Points on a hilly landscape, in no order, each with its height.
A ball rolls from a point to whichever of its 4 nearest points has the largest drop for the distance, and stops where none of them is lower. Distance is the straight distance between rows; heights are no part of it.
k966 (h 438): [ 90  75 122 149  67 131  99 119  78  89 107 122 153 151 176  70  96 148
 105 150 118  86]
k350 (h 249): [ 72  73 171 160 134 148 103 156  98 112 142  61 170 152  97 124  69 119
 129 136 123 136]
k3 (h 679): [173 195 128 144 108 114 123 137 178 170 206 161 110  46  96 125 137 126
 165  85 136 163]
k763 (h 437): [150 143 118 117 134 117 143 130 172 200 176 136 138  80 111 116 110 157
 141 117 112 143]
k261 (h 599): [110 119 144 164 150 114  91 175  80  83 105 110  77 139 130 217 103  75
 140 134 134 144]
k39 (h 137): [122 157 125 136 148 136 131 141  88  82 109 148  98 157 144 175 149 113
 148 120 133 149]
k808 (h 643): [132 170 183 163 153 114  94 177 109 129  91 129  52 152 149 162 143  89
 127 122 170 174]
k863 (h 598): [ 88  67 122 169  93 136 112 136  90  48 110  66 186 138 124  66 104 116
 115 119 126 111]
k996 (h 462): [135 100 103  80  77 151 166  96 134 117 139 114 180 123 129  24 130 157
 102 160 124  96]
k873 (h 347): [135 156  77  81 143 133 178 121 146 103 126 128 157 142 104 157 148 140
 145 139 114 150]
k302 (h 551): [187 191  92 112 145 121 177 108 168 152 142 152 140  96 113 134 163 129
 145 121 137 118]
k254 (h 600): [130 149 166 192 127 118  83 194 101 119 147  91 120  91  91 181 111 104
 161 112 139 163]
k285 (h 431): [160 122 115  98 102 145 163  83 158 153 149 130 162  98 128  43 113 149
 129 131 122 113]
k397 (h 337): [ 97 114 150 127 126  92 100 128 127 200 119 148  97 127 169 102 146 164
  98 131 122  87]
k233 (h 299): [168 140 121 202  76 110 118  92 107 135 140 122 143 111 148  96 122 121
 128 116 102 122]
k960 (h 460): [153 169 146 105 151 113 116 128 134 144 106 132  80 119 171 137 153 119
 134 129 143 142]
k360 (h 497): [164 152 125 180 133 116 125 132 105 100 103 120 105 107 148 168 134  87
 141 129 106 164]
k997 (h 297): [134 127 100 136 109 119 156 101 108 100  89 134 117 160 160 131 144 128
 132 137 105 117]
k485 (h 316): [185 143 121 174  92 105 126  95 106 128 100 135  99 127 169  96 143 109
 116 142 123 119]
k106 (h 141): [ 46  60 172 150 137 127  73  95 104 117  91 136  97 185 190 160  84 113
 101 125 147  65]
k482 (h 614): [151 173 149 188 120 112 106 171 103 151 140 122 127 101 117 155 136 131
 141 130 116 147]
k511 (h 312): [130 113 115  67 125 147 163 138 152  93 137 104 176 145  86  78 124 134
 110 148 124 144]
k969 (h 421): [159 138 107  89 127 127 162  78 144 160  92 148 119 107 176 110 154 130
 118 136 116 109]
k232 (h 430): [108 118 127 156 148 131 125 139  85  93 115 107 141 156 111 167 109 105
 156 120 134 157]
k609 (h 192): [139 107 118 148 119 128 148 127 129 118 129 113 162 118 105 100 110 148
 140 128 111 153]
k640 (h 282): [155 139 100 116 120 163 164 146 149  94 149 109 193 130  54 107 127 125
 139 123 121 157]
k226 (h 363): [ 78  87 154 128 153 159 103 150  99  80 119 122 141 168  73 187  88  84
 152 117 149 117]
k170 (h 555): [138 167 158 144 164 119 130 172 110 123 140 153  93 118 121 197 152 109
 141 107 155 158]
k451 (h 478): [163 146 112 139 103 114 127 112 145 163 154 127 125  89 100 101 114 154
 142 126 102 145]
k465 (h 383): [ 92 118 155 147 145  97  92 146 139 143 114 126  68 131 192 135 117 127
  92 137 134 133]
k990 (h 246): [124 130  98  57 159 141 181 137 107  91 122 151 131 173 110 203 157 124
 140 109 129 152]
k583 (h 382): [210 155  86 192  92 102 142  67 141 139 145 120 114  75 157 117 119 126
 133 139 109 141]
k875 (h 304): [141 127 126 143 128  92 130 146 119 156 110 135  97 122 172 115 144 139
 114 115 101 127]
k643 (h 335): [100 112 145 174 135 134 104 150  91 109 114  99 154 128  98 153  97 122
 161 128 117 144]
k947 (h 111): [ 67  82 143  80 161 157 140 172 141 116 145 121 180 166  41 141 119 127
 127 113 141 148]
k458 (h 157): [ 64 105 135  65 177 140 157 151 143  86 124 159 146 182  68 177 127 112
 148 109 122 134]
k359 (h 473): [145 171 178 146 123 111  88 171 125 149 109 140  54 116 189 138 150 123
  75 137 144 172]
k625 (h 291): [189 142 117 210 112 136 138 144 103  62 111  95 179 109 107 154 125 100
 165 116  92 153]
k414 (h 637): [181 197 148 105 126 100 128 122 188 207 158 162  96  72 139 111 147 140
 112 112 164 122]
k394 (h 527): [ 80  72 124  87 126 161 130 111 115  51  76  95 126 189 123 165 112 112
 115 155 132 129]
k71 (h 377): [188 198  86 127 129 128 160 132 121 122 178 157 157 102  78 162 163 123
 174  81 122 139]
k462 (h 535): [188 200  82  91 123 135 162  33 173 206 129 171 103  84 173  87 170 124
 122 142 158  71]
k330 (h 236): [ 80  96 143 100 147 120 150 143 127 140 132 131 139 139 115 114 111 148
 117 141 121 120]
k694 (h 286): [ 66  96 137 123 142 131 125 142 125 104 115 113 118 162 140 134  97 111
 137 138 118 128]
k86 (h 376): [ 76  95 147 130 172 137 102 138 106  62  92 129 116 172 110 217 108  86
 149 130 143 133]
k219 (h 369): [118 101 118 108 113 118 129 107 142 181  89 143 140 125 163  82 138 161
 108 141 115  92]
k321 (h 198): [ 39  45 166 173 110 126  72 113 104 120 117 121 104 155 185 125 102 134
  94 145 163  47]
k612 (h 562): [146 142 126 194 136 130 107 174  95  99 135 105 122 109 115 171 134  99
 172 124 124 164]
k355 (h 343): [ 79  68 143 160  84 114  71 138 127 152 126  96 139 119 157  58  96 145
 108 118 120 111]
k812 (h 205): [172 151 133 165 110 105 114 131 122 186 122 127  84  90 160 113 144 145
 107 144 138 123]
k366 (h 332): [ 93  83 133 162  98 132 104 145 111 123 111 105 130 137 152  91 114 154
 122 158 130 106]
k891 (h 596): [187 148 104 135  98 138 122  52 178 220 189 149 116  28 106  83  90 136
 117 108 162 100]
k974 (h 371): [112  94 153 101 128 144 137 135 121  98 127  76 164 156 112  92  99 124
 112 134 112 133]
k991 (h 370): [134 145 119 106 148 116 153 152 143 152 163 144 133 112 109 135 137 149
 140 114 122 139]
k479 (h 547): [ 70  69 120 114 103 137 102 108 105  46  79 109 113 200 188 123  98 107
  95 155 121  95]
k460 (h 309): [147 153  95 110 139 158 165 139 147 117 168 133 180 136  57 149 137 139
 167 111 116 145]
k736 (h 310): [ 81  70 145 147 133 149 106 146 108  66 111  85 166 160  97 125  89 111
 124 131 128 141]
k907 (h 465): [ 89  79 185 171 134 150  60 161  69  68 139  90 159 146  67 174  52  60
 147 134 159 100]
k41 (h 668): [143 169 170 169 143  98 104 156 130 150 134 126  69 111 135 168 138 132
 129 119 142 159]
k490 (h 432): [ 89  86 126  96  98 153 152 138 150 111 123 114 164 157 145  49 124 155
  74 157 135  87]
k418 (h 420): [150 147 101  68 164 114 138 100 176 197 114 151  93 108 155 101 149 157
 126 149 124  99]
k169 (h 364): [156 103 118 154  66 152 146 105 104 110 116  98 164 117 130  52 120 129
  99 144 101 128]
k197 (h 673): [163 187 135 146 129 106 118 153 127 141 159 149  92  80 108 158 154 127
 152 109 152 168]
k934 (h 262): [ 77  66 131 136 107 132  79 136 113 146 111 156 121 147 183 109 123 141
 116 135 137  74]
k630 (h 87): [150 103 129 170  87 121 109 132 108 149 105 158 119 118 199 102 160 161
 107 139 128  82]
k492 (h 482): [ 62  56 139 128 157 150  77 113 121  51  83 112 102 198 124 206  92  72
 103 138 137 113]
k453 (h 341): [129 157 120  66 162 106 161 144 135 116 146 161 138 145  84 151 161 129
 166  89 128 138]
k539 (h 152): [ 50  82 166  65 166 165 115 156 136 110 133 159 140 192  64 178 108 125
 155 104 145 128]
k389 (h 464): [177 191 111  70 150 119 166  91 151 150 100 168 103 100 169 136 169 129
 122 125 130 127]
k371 (h 235): [ 77  86 171 167 132 124  93 144 104 135 133  93  97 119 149 163  88 126
 136 142 128 109]
k144 (h 560): [159 197 128  86 172  96 145 128 162 190 131 151 108 112 129 157 160 137
 125 112 162 138]
k693 (h 539): [198 170  92 127 101 135 131  41 166 208 173 150 151  56 113  97 127 125
 139 135 144 107]
k277 (h 296): [174 139 124 191  75 110  87  91 127 184 178 125  94  53 133  77 134 151
 105 129 133 132]
k787 (h 449): [159 158 132 104 126 116 134 111 152 186 110 169  87 113 197 113 174 138
  98 143 127 102]
k769 (h 248): [ 84 124 128 102 157 116 130 127 135 134 128 137 100 145 124 135 148 147
 134 133 110 128]
k563 (h 201): [126 109 130 170  79 115  99 131 123 157 157 120 117 107 156  80 123 159
 137 130 108 101]
k834 (h 233): [124 114 122 153 114 138 145 160 115  96 165 108 192 124  80 117 125 106
 156 105 114 174]
k138 (h 645): [190 200 102 113 160 123 157 129 144 127 134 148 127 118 132 158 174 108
 146 132 115 167]
k885 (h 230): [143 112 106 135 113 152 138 108 131 111 116 117 145 138 161 115 143 129
 121 131  92 133]
k921 (h 161): [ 81  88 152 121 142 152 122 169 115 111 148 122 155 143  82 123  96 128
 125 126 133 143]
k605 (h 234): [ 60  99 163 123 182 137 129 150 130 107 115 149 121 195  81 205 105 114
 133 126 144 142]
k971 (h 33): [ 76 132 156 128 181 125 116 165 136 138 130 148 101 147 104 159 128 132
 138 106 130 136]
k362 (h 484): [213 184  71 167 118 119 167  63 146 105 153 137 156  93 100 124 136 119
 147 112 108 153]
k299 (h 32): [155 133  94 154 104 135 148 118 123 100 118  97 155 111 108 107 122 119
 149 133  96 158]
k768 (h 480): [168 150  94  95 115 123 153  62 164 193 137 143 153  97 134  72 131 136
 114 139 140  90]
k676 (h 179): [ 61  73 148  89 124 147 102 112 142 119 100 134 104 183 154 137 101 134
  97 129 130 103]
k976 (h 506): [177 152  91 116  95 128 151  49 129 180 138 146 141  92 166  79 143 133
 109 138 158  95]
k305 (h 311): [136 137 128 119 145 110 144 133 133 127 137 141 131 126 118 140 128 138
 144 114 115 150]
k419 (h 202): [137 139 153 205 111 103  76 150  86 143 123 102  74 101 170 132 116 139
 105 141 130 132]
k118 (h 302): [149 144  98  50 137 171 171 158 129  75 152 110 208 154  61 140 164 122
 136 104 147 147]
k681 (h 397): [129 131 103  60 147 131 154  90 160 158 132 157 124 130 149 108 161 165
 132 159 117  83]
k115 (h 714): [173 205 146 133 140 109 148 163 153 164 198 157 103  98  86 155 148 147
 154  99 150 143]
k684 (h 360): [119  96 126  96 123 139 130 126 176 164 159 110 175 114 106  39 106 165
 111 151 116 126]
k265 (h 340): [ 85  89 101  59 120 142 173 125 150 132 101 126 155 177 150  88 143 150
  73 163 119 108]
k501 (h 590): [198 178 104 150 133 105 158 102 155 129 144 152 118  98 115 131 159 136
 160 126 108 144]
k207 (h 334): [127 137 115  63 149 155 173 127 143 132 129 120 173 144  97 110 131 139
 135 139 113 131]
k469 (h 300): [104 116 116  85 122 136 136 109 161 151 130 128 153 129 117  92 115 158
 115 135 127 124]
k890 (h 325): [108 105 117  81 132 178 133 152 119  66 105 107 178 175  70 144 127 111
 124 111 125 152]
k714 (h 41): [ 45  68 193 132 134 119  83 128 110 125 112 118 116 170 130 149  80 123
  95 137 125  92]
k730 (h 601): [183 168 143 195 123 117 115 165 105 114 138 135 116  97 112 162 149  99
 166  95 114 175]
k683 (h 375): [ 83 102 132  71 148 115 121 116 150 178 107 160 118 148 164 114 143 155
 102 141 132  98]
k578 (h 493): [195 160  97 127 122 131 179  80 170 155 190 137 159  71  80  96 114 143
 163 120 119 145]
k191 (h 577): [179 183 149 151 142 111 115 152 102 107  91 128  54 133 195 154 163  85
  96 135 154 163]
k129 (h 295): [110 110  94  75 122 148 155 100 126 104 101 117 124 153 154 127 163 153
 107 159 113 117]
k734 (h 428): [125 125 151 145 148 109 102 130 109  98  91 117  70 143 181 160 132 117
 116 141 132 112]
k822 (h 127): [139 120 141 179  85  87  89 122 110 161 115 141  73 111 211  96 155 144
  91 146 149  92]
k908 (h 333): [123 143  99  94 145 145 159 152 114  69 101 118 153 168 125 162 144 119
 157 106 145 144]
k893 (h 169): [ 94 145 141 107 161 156 121 176 123 133 156 132 156 142  61 167 118 130
 148  85 122 139]

Where does a ball stop that starts at each point below?
k891 -> k630
k3 -> k299
k578 -> k299
k71 -> k299
k285 -> k947
k219 -> k947
k492 -> k947
